Each row is a point on a landscape with many valleys, with its height.
From any point a ball rolls to the lowest of the 4 points nearest to it. It stops when none of these is lower. Distance is the straight distance between rows; heights are no part of it.
Z_748: [112 119 139 128 104 168 142 138 225]  height 5.7
Z_447: [135 129 114 175 127 106 133 125  67]  height 60.2
Z_876: [134 163 136 109 152 148  49 103  77]  height 38.3
Z_395: [112 144 161 126  89 155 137 120 244]  height 5.4
Z_237: [130 142  98 160 139 117  77 126  77]  height 77.5
Z_30: [131 141 141 124 128 117 114 119  70]  height 34.4
Z_595: [139 115 166 167 126 148 167 112  85]  height 8.3
Z_302: [121 134 175  82 100 119 143 109 183]  height 40.1
Z_169: [140 121 150  98 126 126 166 124 146]  height 19.9
Z_773: [106 138 113 179 134 125  65 102  64]  height 77.0
Z_813: [141 118 154 127 132 134 162 120  97]  height 14.1
Z_872: [138 105 143 107 134 150 170 140 170]  height 15.3
Z_367: [110 131 164 163 133 129 101  98  54]  height 40.0
Z_802: [122 148 146  71 131 102 112 122 117]  height 4.4
Z_177: [121 133 130  82  94  88 146 125 179]  height 26.9
Z_723: [142  98  93 135 141 157 164 161 174]  height 23.4
Z_600: [133 124 164 141 121 130 156 116  83]  height 12.6
Z_963: [130 153 116 124 132 114  80 128  77]  height 40.2
Z_280: [116 145 111  92  93  76 143 129 199]  height 25.5
Z_993: [150  96 153 140 142 187 167 144 139]  height 8.1
Z_961: [145 125 132 175 135 132 168 133  86]  height 30.4
Z_67: [119 158 159  78 143 118  77 117  86]  height 2.1
Z_317: [139 125  98 101 127  90 150 145 130]  height 21.7
Z_442: [124 117 101 120 106 127 159 146 225]  height 20.3
Z_593: [ 92 123 160 129 106 183 126 140 233]  height 14.4
Z_899: [111 153 120  77 135  96  94 134 114]  height 6.7
Z_316: [125 123 106 196 127 104 129 124  65]  height 56.9
Z_376: [159 111 109 151 138 130 180 151 119]  height 42.2
Z_196: [117 142 121  80 128  87 121 126 130]  height 8.0
Z_409: [157 156  91 149 148 163  45  84 102]  height 46.0
Z_68: [131 127 117 103 127  93 147 137 119]  height 17.4
Z_752: [106 128  98 199 129 107  74 107  68]  height 69.4
Z_851: [127 145 115 109 136 108  95 130  92]  height 28.3
Z_890: [119 116 170 187 122 120 131  86  57]  height 42.4
Z_234: [132  97 155 113 137 171 161 137 173]  height 13.4
Z_696: [117 152  92  93 118  79 121 144 151]  height 19.8
Z_462: [134 127 138 158 125 114 132 121  68]  height 48.1
Z_160: [134 120  94 110 105 102 164 142 206]  height 20.7
Z_137: [119 127 153 104 100 130 152 115 219]  height 29.6
Z_149: [141 165  99 104 145 143  50 112 102]  height 39.7
Z_912: [142 157 114 145 148 159  45  84  86]  height 41.5
Z_545: [137 107 159 102 131 148 174 126 158]  height 16.8
Z_162: [132 135  99 160 131  98 120 138  76]  height 65.4
Z_757: [120 149  93  84 139  94  78 136 124]  height 15.2
Z_497: [125 107 112 123 126 154 163 156 197]  height 20.0
Z_817: [148 123  95 138 134 104 161 149 109]  height 30.3
Z_678: [146 119 112 125 131 113 157 139 114]  height 29.5
Z_128: [123 110 159  96 126 157 162 127 192]  height 18.6
Z_511: [126 153 142 119 132 129  76 108  60]  height 37.5
Z_315: [ 79 107 152 131 133 190 120 168 209]  height 22.5
Z_488: [114 101  87 143 132 167 143 168 223]  height 20.5
Z_760: [137 115 108 119 117 122 169 142 172]  height 19.7
Z_220: [153 110 126 127 136 131 171 139 149]  height 22.4
Z_399: [115 140 142 161 127 117  99 115  56]  height 44.6
Z_544: [111 125 150 191 123 116 113 103  48]  height 43.0
Z_728: [117 129  94 183 127 102 100 118  61]  height 63.1
Z_146: [141 132 130 111 129 107 134 127  95]  height 27.1
Z_979: [151 122 113 178 132 112 157 140  83]  height 45.7
Z_794: [ 93  95 129 132 150 188 128 176 195]  height 21.8
Z_64: [132 120 133 110 135 113 154 131 136]  height 22.8
Z_298: [153 122 125 150 135 124 160 133  92]  height 35.5
Z_588: [125 131 122 103 103 112 160 131 211]  height 20.6
Z_591: [ 99  93 147 120 150 202 125 172 183]  height 22.3
Z_936: [127 108 137 111 123 129 163 129 189]  height 17.7
Z_296: [121 129 155  85  98  99 150 117 181]  height 29.9
Z_811: [130 127 132  91 118 101 156 128 164]  height 22.9
Z_272: [138 132 119 136 130 110 134 139  78]  height 48.2
Z_660: [134 164 113 105 147 141  52 111  90]  height 38.8
Z_546: [149 101 122 151 148 164 177 150 136]  height 23.6
Z_727: [127 148 156 127 136 137  71  98  69]  height 37.9
Z_144: [130 146 113 169 149 153  45  94  79]  height 53.6

Call two points neighbours if one is among the 4 nearest of the other. Go from one point of each pair to the other, from neighbour to neighbour, staying as low as possible. Name the highest point that can't be avoided.
Z_67, Z_395 -> Z_64
Z_595, Z_67 -> Z_146
Z_993, Z_395 -> Z_497

Where does a ball stop that starts at each point below?
Z_728 -> Z_595
Z_757 -> Z_67
Z_851 -> Z_67
Z_462 -> Z_68
Z_588 -> Z_993
Z_272 -> Z_68
Z_752 -> Z_595
Z_811 -> Z_993
Z_696 -> Z_67
Z_488 -> Z_993
Z_315 -> Z_395
Z_128 -> Z_993
Z_447 -> Z_595

For each start below, name every point that the ball comes to, in order.
Z_298 -> Z_678, Z_68
Z_280 -> Z_588, Z_936, Z_872, Z_234, Z_993
Z_302 -> Z_811, Z_169, Z_872, Z_234, Z_993
Z_177 -> Z_588, Z_936, Z_872, Z_234, Z_993
